A landscape with many valleys, sampled at points; each row gives a point and its height.
A ball rolls from a point to the lowest of its 2 nearest points, and stops where none of them is lower. Distance is the straight distance between rows; heights are no part of it.
Z402: [143 113 110 189 113 127 129 110  89 118 118 145 153 108 118 111 132 122
 138 124 178 123  65]  (h 43.8)
Z414: [148 122 117 144 133 113 107 111  79 101  99 125 104 134 146 153 112 142
 104  82 127  99  97]  (h 53.4)
Z245: [ 80 129 156 183 175 172 122 121 108 117 116 196 163 168 123 146  55 173
 139 167  88  95 161]  (h 28.7)
Z492: [128 110 152 125  98  95 109 122 113 167 172 125 114 122 120 116 187 100
  74 123 204 150 139]  (h 39.4)
Z217: [169  81  90 101 154 114  67 145 133 129  98  87 112 115 169 118 120 190
 137  74 110 127 104]  (h 12.0)
Z769: [137 140 156  89 126 100 122  92 104 110 173 114 107 155 123 146  99 125
 128 104 127 131 161]  (h 26.0)
Z820: [135 167 161  94 144 130 124 136 154 170 186 117 120  97  92 113 112 117
 138 115 169 158 189]  (h 28.3)
Z899: [100  81 122 183 115 119 115 120 105  78  97 150 185 147 135 161 122 110
  99 171 128  87 118]  (h 63.7)
Z479: [ 93 144 122 133 112  90 155  99 142 146 106 121 145 118  94 149 141 129
 102 122 162 139 125]  (h 39.1)
Z842: [106 132 122  98 157  89 139 136 172 159 138 116  94 123 160 115 136 122
 158  85 133 164 122]  (h 51.7)
Z12: [166 128 137  87 113  91 113  75 145 149 141  87 144 177 112 147 138 135
 125 112 147 116 160]  (h 11.5)
Z870: [149 140 112 181 124 154 143 157 166 116  85 144 147  58 119 111 137 110
 192 147 156 120  84]  (h 37.1)
Z813: [ 93 143 153 153 118 100 196 122 108 122 111 119 129  96  99 154 132 123
 104 166 149 116 141]  (h 43.3)
Z680: [109 125 143 146  69 103  92 159  96 151 154 142 154 115 113 129 149 108
  74 123 193 154 125]  (h 44.4)
Z351: [ 94 116 177 158 190 191 156 136 104 171 159 197 159 148  93  91  82 134
 133 158  64 142 166]  (h 31.1)
Z660: [ 85 112 145 182 121 107 135 158  92 105 137 148 126 120 146 120 151 103
  72 192 172 118 119]  (h 45.6)
Z677: [169  96  72  98  75 115  67 131 190 153 113  83 140 130 139 124 185 141
 173  87 139 153 103]  (h 42.2)
Z522: [131 145 141  90 166 142 153 165 146 170 145  98 157  73 100  88  92 153
 153 116 107 208 155]  (h 15.8)
Z525: [103 140 140 136 166 112 180 153 120 140 166 119 121 110 122 112  94 111
 142 141  64 204 126]  (h 17.6)
Z895: [129 131 103 116  94 108 126 120 176 138  98 111 144 110 120 118 171 119
 103 111 154 141 106]  (h 33.9)
Z37: [187 117  64 114 100 147 100 104 129 115  86 100 114 135 137 137 160 141
 147  75 124 114  62]  (h 33.4)
Z542: [119 142 136 117 162 135 117 124  76  76 178 121 103 152 148 144  71 146
 136 112 100 137 145]  (h 31.2)
Z73: [191 122 120  88 117 108 117 103 200 177 127  81 130 162 127 120 157 152
 147 125 134 132 153]  (h 25.0)
Z594: [153 140 139 109 120 111 127 139 159 191 150 125 104  91 109 108 162  99
 127 104 199 155 147]  (h 33.5)
Z252: [107  91 139 162 206 154 116 125 144 112 120 151 152 161 137 120  77 127
 113 128  36 108 123]  (h 20.0)
Z976: [171 150  89  78  96 164 106 115 206 138 124 105  75 182 159 135 177 113
 161 121 108  95 122]  (h 52.1)
Z206: [151 138 133  81  53 119 154  86 164 123 109  90 113 173 137 174 188 100
 118 137 138 107 138]  (h 39.6)
Z905: [100  64 125 151 120 150 118 101  69  67  83 150 140 141 168 177 112 101
 101 155 119  81 124]  (h 61.4)
Z724: [191 154 160 105  77 120 102 129 153 121 121  96  92 158 166 159 151 128
 151 123 185  89 139]  (h 46.0)
Z469: [124 110 141 132 148 175 153  79  99  79 117 145 140  99 132 116  97 108
 122 182 153  61 136]  (h 31.0)
Z856: [139  99  75 113 151  87  82 133 119 143 117 102 171 117 123 114 114 178
 153  92  90 159 113]  (h 24.1)
Z372: [178 120  74 145  44 160 101 114 122 103 102 103 126 155 137 120 176 125
 146  99 136 150  46]  (h 41.2)
Z385: [ 76 164 120 109 146  88 122 147 144 153 180 149  91 137 138 130 112 132
 143 104 127 179 163]  (h 54.5)
Z832: [159 118 151 121 129  91 149 152 112 131 149 114  84 111 154 131 148  74
 126 129 116 133  98]  (h 32.3)
Z59: [150 135 104 112 137 127 140 156 173 126  71 100 143 101 137 101 137 142
 130 128 124 121 106]  (h 27.4)
Z885: [134 106 125 155 171 120 136 168 140 130  78 129 151 113 131 108 101 144
 141 121  91 125 100]  (h 20.1)
Z278: [115  97 147 138 136 108 135 139  73 100 153 134  99 127 162 128 154  75
  87 153 134 105 111]  (h 39.7)
Z703: [ 57 182 127 105 116 103 140 122 125 155 189 156 101 131  97 149 121 154
 123 123 123 182 192]  (h 56.2)
Z810: [127 157 105 134 118  88  95 175 105 135 136 128 152  78 114 131 110 156
 177 116 142 165 150]  (h 32.4)
Z210: [ 55 134 109 170 114 118 114 143 133 150 164 178 131  97  88 136 154 128
  61 169 160 148 144]  (h 52.2)
Z625: [146 139 150 101  97  88 106 128 100 117 157 120 100 147 161 174 124 117
 153 104 165 117 145]  (h 35.3)
Z400: [ 95  94 168 221 150 119 172 149 133 129 109 160 131 124 100 147 147  94
 136 194 135 111 129]  (h 49.2)
Z97: [ 85 139 120 131 170 141 157 179 134 185 155 157 137  76 112  95  94 145
 155 129  87 212 153]  (h 6.9)
Z722: [160 116 134  86 102 134  94 101 144 148 122 123  72 187 181 158 156 101
  90  73 148  95 127]  (h 58.4)
Z642: [ 41 160 120 105 121 112 128  98 103 126 188 155  92 126 105 132 136 153
  91 167 138 151 195]  (h 57.8)
Z619: [143 131 142  84 181 117 138 130 151 164 124 104  73 145 159  84  98 162
 126  71 130 146 118]  (h 47.8)
Z123: [152 153 154  88  67 111 176 105 131 124 114  94  97 121 135 167 158  81
 154 127 139 126 130]  (h 46.7)
Z886: [123  85 154 155 171 162 136 109 148 121  98 168 168 157 113 118 101 105
 110 163  80  81 127]  (h 15.1)
Z412: [ 82 136 120 161 174 161 130 122  96 151 170 207 139 127  91  88  97 158
 144 164  75 156 171]  (h 25.2)
Z781: [174 141  65  95  75 162  94 126 207 149  87  86 108 166 139 126 201 141
 174 117 118 119 111]  (h 47.5)
Z463: [142 143 130  87 113 153 135  83 112  71 113 108 150 126 124 133 119 127
 101 146 134  52 128]  (h 21.2)
Z666: [ 80 136 165 190 146 108 185 153 117 128 107 150 130 109 112 137 113 135
 123 196 121 115 159]  (h 46.5)
Z371: [126 101 138 152 213 164 125 182 147 121 104 142 152 141 154  95  72 148
 117 114  49 143 123]  (h 9.1)
Z796: [146 143 144 128 148  81 175 146  89 147 150 106  93 117 133 120 124 121
 141 132  99 173 121]  (h 25.3)
Z318: [ 79 143 144 118 125 128 123 153  58 116 152 179 163 130 137 151  87 139
 101 166  87 117 173]  (h 26.8)
Z167: [127 106  85 167 139 128 109 156 169 116 102 131 151  48 129 107 125 146
 192 127 165 139  91]  (h 33.6)
Z651: [174 124 161  95 168 133 133 137 141 118 140  76  65 173 163 114 110 167
 111  79 113 124 142]  (h 42.7)
Z736: [200 135 129 112  79 128 102 145 169 168 101 102  73 170 173 132 184 161
 168 119 185 123 106]  (h 54.6)
Z369: [ 54 161 135 128 146 155 155 121  80  97 120 170 162 148 132 165  76 177
 132 164  81 121 176]  (h 16.2)
Z756: [111 130  99 184 153 109 120 179 130 135 119 141 158  70 101 120  95 163
 193 142 134 155 141]  (h 28.1)
Z203: [143 143 143 133 189 142 115 176 120  91 154 107 133 143 142 111  73 168
 121 114  73 144 134]  (h 21.5)
Z721: [148 102 114 101  81 135  92  88 141 140 120 132 103 181 160 122 179  99
  93  85 169 117  87]  (h 56.4)
Z476: [ 89 174 161 104 166 149 180 136 133 124 151 126 148 108 109  98  73 127
 100 133 130 138 152]  (h 40.5)
Z483: [167 167 142  97 111 136 183 116 103 106 118  97 115 108 118 160 122 103
 171 121  97 127 107]  (h 50.8)
Z338: [158 146 139  89 159 134 131 129 170 126 164  95 146  96 100  90 114 127
 159 110 122 157 151]  (h 22.6)
Z549: [160 164 125  60 121 170 133 111 171 108 128  84  88 152 151 120 143 107
 136  98  80 109 122]  (h 56.6)
Z906: [ 83 109 106 156 101 124 132  83 112  95 154 148 170  84  78 154 134  74
 110 151 151 130 139]  (h 56.5)
Z413: [122 160 127 121 114  97  99 155 127  95 161 135 173  99 113 150 106 106
 142 123 126 133 144]  (h 36.5)
Z33: [116  94 122 108 119 114 120  87  48  87  99 111 120 145 164 175 120 124
  96 139 116  94 129]  (h 58.0)
Z764: [ 97 140 170 111 174 167 186 132  99 164 129 174 167 131 114  98  75 129
 106 144  99 132 159]  (h 35.9)
Z116: [ 69 160 127 156 169 129 156 164 113 184 150 178 131  99  93 108 105 175
 103 152  91 184 168]  (h 16.3)
Z137: [105  83 140 174 162 164 146  84 132 119 121 185 166 122  92 107 119  95
 114 171 142  72 124]  (h 23.9)
Z454: [103  99 172 192 182 146  95 133 123 134 120 186 149 173  97 116  98 170
 174 160  99  94 161]  (h 36.1)
Z506: [175 116 123 119  17 152 110 104 129 141 137 113 116 180 144 133 187 110
 124  90 173 150  79]  (h 49.6)
Z134: [162 132 172  66 136 129 108 132 141 148 123 109  82 176 179 142 132 126
  88  90 132  79 145]  (h 51.3)
Z225: [204 139 153  82 135 125 132 123 163 161 118  59  98 168 145 105 144 169
 134 128 106 110 143]  (h 34.2)
Z458: [163 106  94 189 116 147  98 131  78  87 103 149 101 130 162 131 122 128
 124  91 168 101  67]  (h 48.8)
Z467: [ 54 119 123 162 116 133 132  99  88 140 161 173 145  86  74 142 123 107
  78 178 169 122 172]  (h 54.4)
Z323: [162 117 126 171 116 150 126 140 115 126 111 158 154  92 101 113 145  79
 156 141 150 126  85]  (h 40.3)
Z304: [ 73 107  96 161 100 105  99 128 140  80 121 156 177 141 138 155 132 109
  89 130 147 114  98]  (h 65.5)
Z684: [181  94  88 111 146 121 101 129 109 141  97  88  89 106 151 101 143 165
 178  66 125 142  77]  (h 23.3)
Z460: [ 92 137 135 116 145 117 101 147 111 117 152 163 157 117 128 125 101 108
  95 135 111  99 135]  (h 34.1)
Z793: [163 150 147 110 148 178 180 123 123  89 105 101 136 120 132 115  93 122
 152 131  67 123 104]  (h 53.7)
Z288: [165 158 102 105  91 149 128 100 134  88  99 101 135 135 119 123 173 144
 111 144 159  71  98]  (h 6.1)
Z774: [150 124  82 111  84 121 112 116 193 129 118  92 147  99 106 137 181 107
 164 102 154 166 101]  (h 38.2)
Z95: [157 152 106 102  52 159 133  90 149 120  84  81 111 185 135 156 199 129
 113 130 144  92 100]  (h 27.5)
Z951: [ 81  91 124 218 126 105 136 153 124 134 140 152 135 107  95 132 162  94
  95 171 143 145 115]  (h 49.4)

Where does a ball stop that starts at each point below?
Z721: Z217
Z467: Z97
Z680: Z97
Z899: Z756

Call two points neighbours if one is among the 2 nearest of the other. Go from one point of each pair to the other, from neighbour to neighbour, staying as low as possible. Name the highest point that can't be avoided.
Z886, Z12: Z542
Z97, Z12: Z476
Z886, Z288: Z469
Z369, Z371: Z454
Z371, Z886: Z252
